Each row is a point on a landscape with many valleys, with its height.
From any point a ball rolls to the lowest of the 2 points nearest to it. It stops when none of these is lower. Distance is the straight distance between rows; heights are no part of it.
Q_901: [ 95 136 148 162 139 104 146 144  90 136 129 125  86 168 113 114  89  83
 138 202 190 143 139]  h=19.0
Q_329: [133 126 126 101 142 121 152 150 117 131 110 158  85 134 110 146 157  26
 130 105 128 135 135]  h=40.9
Q_593: [120 116 120 154 100 166 126 105 132  86 149 149  93 136  92  93 118 136
  95 106 200 136 175]  h=38.6
Q_390: [151 123 147 157 102 133 123 126  83 126 110 130 113 155 104 130  68 147
 148 148 232 118 130]  h=10.9
Q_292: [124 131 122 163 149 133 116 132 102 134 172 115 164 175 136 120 105 206
 115 137  79 137 141]  h=22.6
Q_692: [130  88 114 147  67 114 111 109 117  51 145 161  96 162  98  91 134 146
 129  94 135 161 164]  h=49.8
Q_832: [121 123 107 115 121  97 121  99 137 112 145 146  99 156 157 101 155 169
 173 116  20 129 152]  h=29.6
Q_884: [138 111  96 176  84 131  96 114 140 136 141 113 155  78  44 130 162 179
 112  88 162 139 132]  h=52.2
Q_700: [149 140 148 130 123 145 147 135 119 109 123 121 139 159 176 137  78 180
 143 162 155 121 111]  h=50.5
Q_710: [143  85 127 146  55 118 113 111 108  65  91 146  87 137 133 117 112 132
 171 131 208 131 129]  h=16.3
Q_533: [116 139 151 141 132 121 130 162  95 154 154 103 149 166 119 152  60 155
 128 187 201 126 132]  h=19.7
Q_515: [ 84 159 147 157 163 109 155 150 101 150 137 128 103 158 129 136  85  71
 110 204 195 133 135]  h=16.7
Q_458: [138 107 190  84 117 136 151 132  84 108  91 138 114  79 175 136 173  75
 147 101 143 140  80]  h=73.3
Q_285: [103 119 141 131 153  97 107 102 127 197  76 118 111 117 144 114 163  87
 188 179  99 114 119]  h=23.3
Q_314: [149  56 140 134  62  86  89 101 103  62 103 128 116 110 130 136 145 174
 181 111 114 136 130]  h=61.7
Q_310: [161 160 107 118 106 170 144 162 130 109 143 136 142 109 142 147 100 120
  90  79 140 101 112]  h=24.2
Q_16: [116  94 133 122  94  73  94 105 141 110  94 143 108 127 137 123 199 123
 180 161 108 151 122]  h=33.0
Q_20: [121 112 126 119 122 114 126 112 123  88 143 130 108 150 187 101 134 185
 176 114  43 127 138]  h=36.3
Q_90: [ 86 113 131 141 160  76 110 113 138 132 137 122 106 166  74 104 169 111
 133 172 105 169 164]  h=28.2
Q_636: [136  97 105 138  48 130 110 131 145  98 106 157 115  95 125 128 177  80
 149  91 182 136 135]  h=6.2
Q_541: [120 108 127 188 112 144  98 116 153 122 154 104 136 100  58 123 141 141
 110 121 229 139 171]  h=45.8
Q_380: [ 93 116 122 136 134  92 127 116 109 109 133 133  85 173  94 104 139 111
 137 170 144 152 146]  h=24.8
Q_782: [114 119 125 162 123 154 127 138 132 131 137 143 110 111  86 115 121  54
  99 121 220 126 156]  h=42.0
Q_511: [168 162 121 122 101 185 125 158 121 133 152 143 159 111 125 147  73 122
  86  82 184 103 130]  h=21.4
Q_744: [170 143 120 113 114 167 152 147 130  87 120 132 138 118 187 145 101 123
 102  82 131 104  99]  h=27.1
Q_300: [139 150  96 140 114 145 114 130 153 102 162 110 147 106  76 107 111 190
  74  75 104 114 149]  h=37.1
Q_715: [123 144 139 142 110 171 137 111 131  95 153 136 101 145 110 102  91 146
  80 113 194 119 168]  h=36.7
Q_976: [118 159 144 141 185 169 158 158 147 178 124 146 156 146 174 151  86  83
 130 177 139 129 122]  h=8.7
Q_859: [100 166 135 136 170 140 161 174 126 171 147 128 158 139 140 160  75  84
  97 162 165 134 119]  h=11.6
Q_814: [122 108 121 136  72 130 132 114 100  51 142 157  84 169 121  86 106 133
 136 110 142 141 147]  h=47.9
Q_468: [134 127 166 137 132 116  91 147 119 201 121  90 171  94 126 161 112 154
 145 193 173  92  95]  h=17.4
Q_701: [135 123 115 131  97 138 154 125 105  51 132 149  93 184 167 110  84 152
 139 109 138 135 133]  h=45.9
Q_181: [155 186 125  98 142 192 186 167 141 107 147 147 142 126 146 162 113  73
  94  50 101 128 129]  h=75.4
Q_670: [127 155 173 129 168 165 137 129 136 190  92 121 203 108 188 131  98 114
 149 174 118 114 111]  h=16.5
Q_598: [147 160 100 123 144 145 130 128 162 155 128 102 165  88 170 131 146 176
 131 100  32  92 110]  h=50.1
Q_810: [147 139 121  97 156 153 153 130 147 118 120 134 131  86 198 147 161 123
 127  77  44 120 103]  h=14.2
Q_387: [134 155 117 111 131 148 125 167 126 175 142 109 188 128 133 167  53 141
 103 145 186 125 111]  h=15.4
Q_129: [125 125 143 145 113 123 126 145  90 143 112 117 128 141 101 143  72 133
 131 168 227 113 114]  h=15.2
Q_720: [101 151 122 130 181 110 130 115 149 150 164  96 146 134  65 126 129 155
  92 155  92 132 141]  h=35.6
Q_231: [148 135 184  76 146 151 172 135  97 111 100 136 106  97 185 147 148  67
 141 105 143 139  94]  h=73.9
Q_994: [138 162 115 123 106 167 132 153 118 147 146 118 172 126 127 155  56 132
  76 107 208 113 129]  h=18.7
Q_892: [155 145 103  83 155 149 150 137 157 150 120 132 125  99 155 155 166 111
 124  64  34 113 115]  h=20.7
Q_964: [121 170 111 126 142 136 132 146 148 177 160 106 168 121 131 140 117 185
 127 150  85 121 115]  h=43.4
Q_534: [131  75 156 110  68  96 105 101 109  61  85 154 103 104 167 121 149 160
 163 140 114 142 120]  h=66.0
Q_733: [130 110 151 145 123  97  87 106 116 188 129  82 156 107 109 105 156 190
 192 166  80 109 103]  h=39.6
Q_644: [103 125 141 138 178 101 126 119 119 213  54 102 126 123 148 124 153  52
 173 162  90  98 120]  h=19.4
Q_922: [ 71 129 105 104 178 112 143 134 141 172  87 151  89 185 143 106 162  86
 126 143  84 135 171]  h=42.8
Q_356: [155 109 137  93 114 117 126 122 137 110 110 150 110  77 148 132 189  94
 131  78  83 128  95]  h=59.5
Q_987: [144 122 116 153 141 131 106 128 103 104 176 111 161 174 120 117  89 207
  80 115 103 135 151]  h=31.4
Q_935: [104 105 151 120 132  95 110 107 125 151  76 128 104 109 159 108 168  86
 179 189 144 136 101]  h=26.8
Q_812: [149  95 137 108 116 105 114 125 143 131 108 123 125  67 129 159 213  80
 152 107  98 141  89]  h=57.9
Q_350: [131  88 136 136 101  85  91  93 132 156 118 104 132  90 106 123 190 176
 189 148  80 131 107]  h=48.5
Q_570: [148  82 127 133 100  97 102 127 136 134  97 119 131  69 105 152 183 121
 151 129 127 131  77]  h=55.7
Q_500: [126 108  95 112 101  75  94 115 165 113  99 161 113 119 104 145 213 100
 159 130  86 153 119]  h=36.4
Q_822: [129 118 113 166 111 137 104 112 138 130 147 107 148 108  41 111 137 162
 108 115 176 139 158]  h=48.6
Q_584: [115 123 106 126 157 139 126  96 182  97 133 135  94 152  81 101 140  59
  80 102 164 127 181]  h=39.7
Q_240: [113 146 143 128 188 135 153 127 129 204  75 119 152 137 170 139 129  67
 174 160  91 100 127]  h=15.0
Q_155: [131  90 102 144  73  99  97 110 109  65 155 148 113 148  99 106 147 173
 135  94  83 144 135]  h=53.3
Q_794: [109 159 140 159 164 127 148 166 109 167 138 125 122 137 120 159  90  44
  96 170 191 127 122]  h=14.1
Q_260: [110 127 124 128 129 106 136 130 112 126 128 127 101 157 112 112 127 131
 150 166 130 137 116]  h=22.5
Q_789: [144 140 117 145 137 145 112 118 134  95 183  86 166 156  87 103  89 199
  72  91 118 119 158]  h=36.2
Q_102: [111  93 159 116 107  77  98 110 128 123  85 146 101 101 158 117 182 100
 189 171 124 141 112]  h=29.7
Q_394: [136 141 138 126 129 146 153 148 130 128 126 121 133 134 169 137 102 159
 137 145 127 118 102]  h=52.1
Q_486: [110 141 135 148 157 129 140 122 123 158 173 122 145 181 131 105 124 178
 149 148  74 134 145]  h=11.5
Q_591: [126 146 132 143 148 141 111 136 126 129 168  78 189 163  97 140  50 178
  74 134 172 132 158]  h=28.3
Q_571: [ 97 168 128 131 167 118 112 139 145 190 180  85 181 133  89 141 102 179
 107 163 106 133 137]  h=39.8
Q_74: [125  97 171 156 135 100  90 112  99 201 130  84 160 133 120 110 141 187
 191 185 121 102 102]  h=31.3
Q_569: [101 125 111 129 174  95 122 113 156 158 144 102 113 134  64 118 167 127
 107 161  88 146 150]  h=31.8
Q_784: [132 136  95 114 104 116 130 129 143 109 137 140 105 116  94 119 139 140
 105 101  95 130 105]  h=33.8
Q_281: [140 152 166 123 150 173 130 130 134 164  86 116 203 100 209 125  92 168
 135 170 116 124 107]  h=23.1
Q_375: [126 122 157 146 131 105  97 138 106 194 139  95 148 117 100 134 118 167
 179 195 154 107 105]  h=23.6
Q_893: [128 133  92 132 109 126 130 103 149  90 138 148 100 125  77  98 147 116
  86  87 127 139 146]  h=36.6
Q_253: [ 96 132  94 103 172 123 154 115 150 138 123 141  99 161 104 127 144  89
  73 111  99 137 151]  h=40.1
Q_191: [118 114 122 181 118 151 115 131 150 131 146 126 119  83  76 128 142  93
  95 130 238 126 167]  h=43.6
Q_206: [142 140 122 148 116 155 156 144 100  78 142 138 133 190 163 127  59 180
 124 132 155 140 139]  h=48.2
Q_138: [136 140 163 139 144 150 122 123 124 174 105  92 210 128 174 122  79 194
 167 183 107 125 126]  h=30.6
Q_675: [157 173 144  93 161 189 185 164 143 114 135 142 138 137 180 175 107  73
 123  95 111 143 116]  h=74.9
Q_608: [112 134  91 122 142 127 134 101 155  97 128 137 102 151  84  99 142  92
  87 114 128 142 159]  h=38.3
Q_966: [142 130 137  95 140 158 170 133 137  86 121 153 118  85 220 135 145 115
 131  81  71 128 103]  h=20.6
Q_946: [123 123 154 115 139 129 146 135 119 136 111 126 119 132 181 132 121 111
 139 169 164 108  90]  h=53.6
Q_507: [148 167 167  78 160 179 175 150 129 132 125 129 125  99 176 173 140  80
 138 103 122 138 110]  h=74.5
Q_475: [146 150  86 118 146 133 130 126 161 138 151 142 134  92  74 140 156 112
  65  63  75 122 119]  h=29.4
Q_97: [118 129 124 139 130 152 134 119 139 113 137 154  93 129  91 106 138  36
  89 109 188 126 164]  h=41.0
Q_30: [120 149 136 145 149 123 115 144 101 160 171  87 185 172 102 143  58 179
 102 165 184 144 146]  h=24.3
Q_791: [147 152  85 130 118 140 114 124 158 119 155 124 151  86  62 123 139 151
  57  67 101 114 122]  h=33.3
Q_136: [121 138 125 120 154 134 149 143 120 135 110 144 102 131  91 141 142  20
 100 110 162 135 152]  h=41.7
Q_445: [147  89 109 134  68  99 100 118 113  60 133 134 101 119 122 125 130 186
 155  91  94 118 129]  h=57.1
Q_728: [121 115  90 109 110  85 111 129 155 103  94 179 103 140  97 141 195  71
 125  96  97 149 137]  h=38.5
Q_625: [150 108 148 110 108 129 136 130 104 108 109 138 112 117 150 129 129  89
 140 148 175 111  97]  h=54.8
Q_712: [126 113 103 136 108  95 111 112 125  95 176 125 112 145  89 108 149 179
 124 105  47 145 140]  h=57.4
Q_751: [109 147  80 115 156 113 136 108 154 190 111 127 126 143 122 104 165 153
 131 110  30 124 149]  h=27.8
Q_745: [146 140  93  97 149 133 136 142 158 158 139 140 129  99 112 150 170 117
 103  80  48 115 119]  h=25.2
Q_992: [140 152 112 116 140 128 120 129 157 168 142 108 155  97 141 138 144 173
 124 131  61  99 100]  h=46.6
Q_763: [136  77 161 102  83 105 119 116  97  76  86 165 109  75 180 130 161 123
 127 110 127 131  93]  h=69.6
Q_81: [124 144 136 138 141 151 122 117 148 107 188  91 170 172  89 116  56 172
  69 118 166 121 169]  h=31.5
Q_9: [106 148  99 124 146 115 129 110 151 149 138 132 109 146 134 104 145 166
 148 114  29 134 141]  h=22.7
Q_476: [151  91 142 146  97 121 126 118  67  87 106 137  98 161 125 122  78 145
 168 140 221 127 131]  h=16.4
Q_678: [156 138 123 101 124 169 164 137 135  59 124 156 111 113 211 136 116 119
 113  78 116 117 100]  h=25.7
Q_65: [139 108 115  93 121 109 123 134 137 104 101 165  88 128 120 152 191  40
 151  86 110 146 128]  h=39.9
Q_290: [114 165 149 138 185 141 153 143 130 204 111 121 164 128 167 150 109  83
 159 172 122 102 114]  h=11.9
Q_553: [137 124 120 119 117 136 154 130 121  50 136 141 103 158 199 103 102 183
 157 118  85 134 133]  h=42.5
Q_152: [143  87 116 137  56 119 118 107 133  74  94 151 103 114 128 129 143 113
 156 103 176 131 109]  h=11.3
Q_828: [100 142 102 102 184 140 171 143 154 160 108 159 105 162 146 128 152  89
  92 124  75 131 161]  h=41.6
Q_868: [136  94 179  92 103 116 126 124  77 111  86 159 118  58 182 128 164 105
 135 113 137 143  92]  h=71.9
Q_210: [ 89 130 136 136 162 105 138 121 106 159 148 125 115 179 127 108 135 154
 166 174  98 142 148]  h=18.6
Q_958: [126 151 144 140 134 167 134 115 138  98 170 117 134 169 111  98  62 155
  77 108 203 121 181]  h=34.5
Q_161: [134 145 138 116 136 124  93 176 127 203 133  90 185 105 140 179  69 152
 125 178 183 112  99]  h=10.8
Q_879: [144  92 122 125  94  96  99 117 144 141 121 104 121  75 108 141 180 163
 158 134 104 124  88]  h=53.1

For each start below, name the point where the ball stops.
Q_992 | Q_486
Q_812 | Q_161
Q_136 | Q_976
Q_181 | Q_161
Q_356 | Q_976
Q_744 | Q_161
Q_507 | Q_155
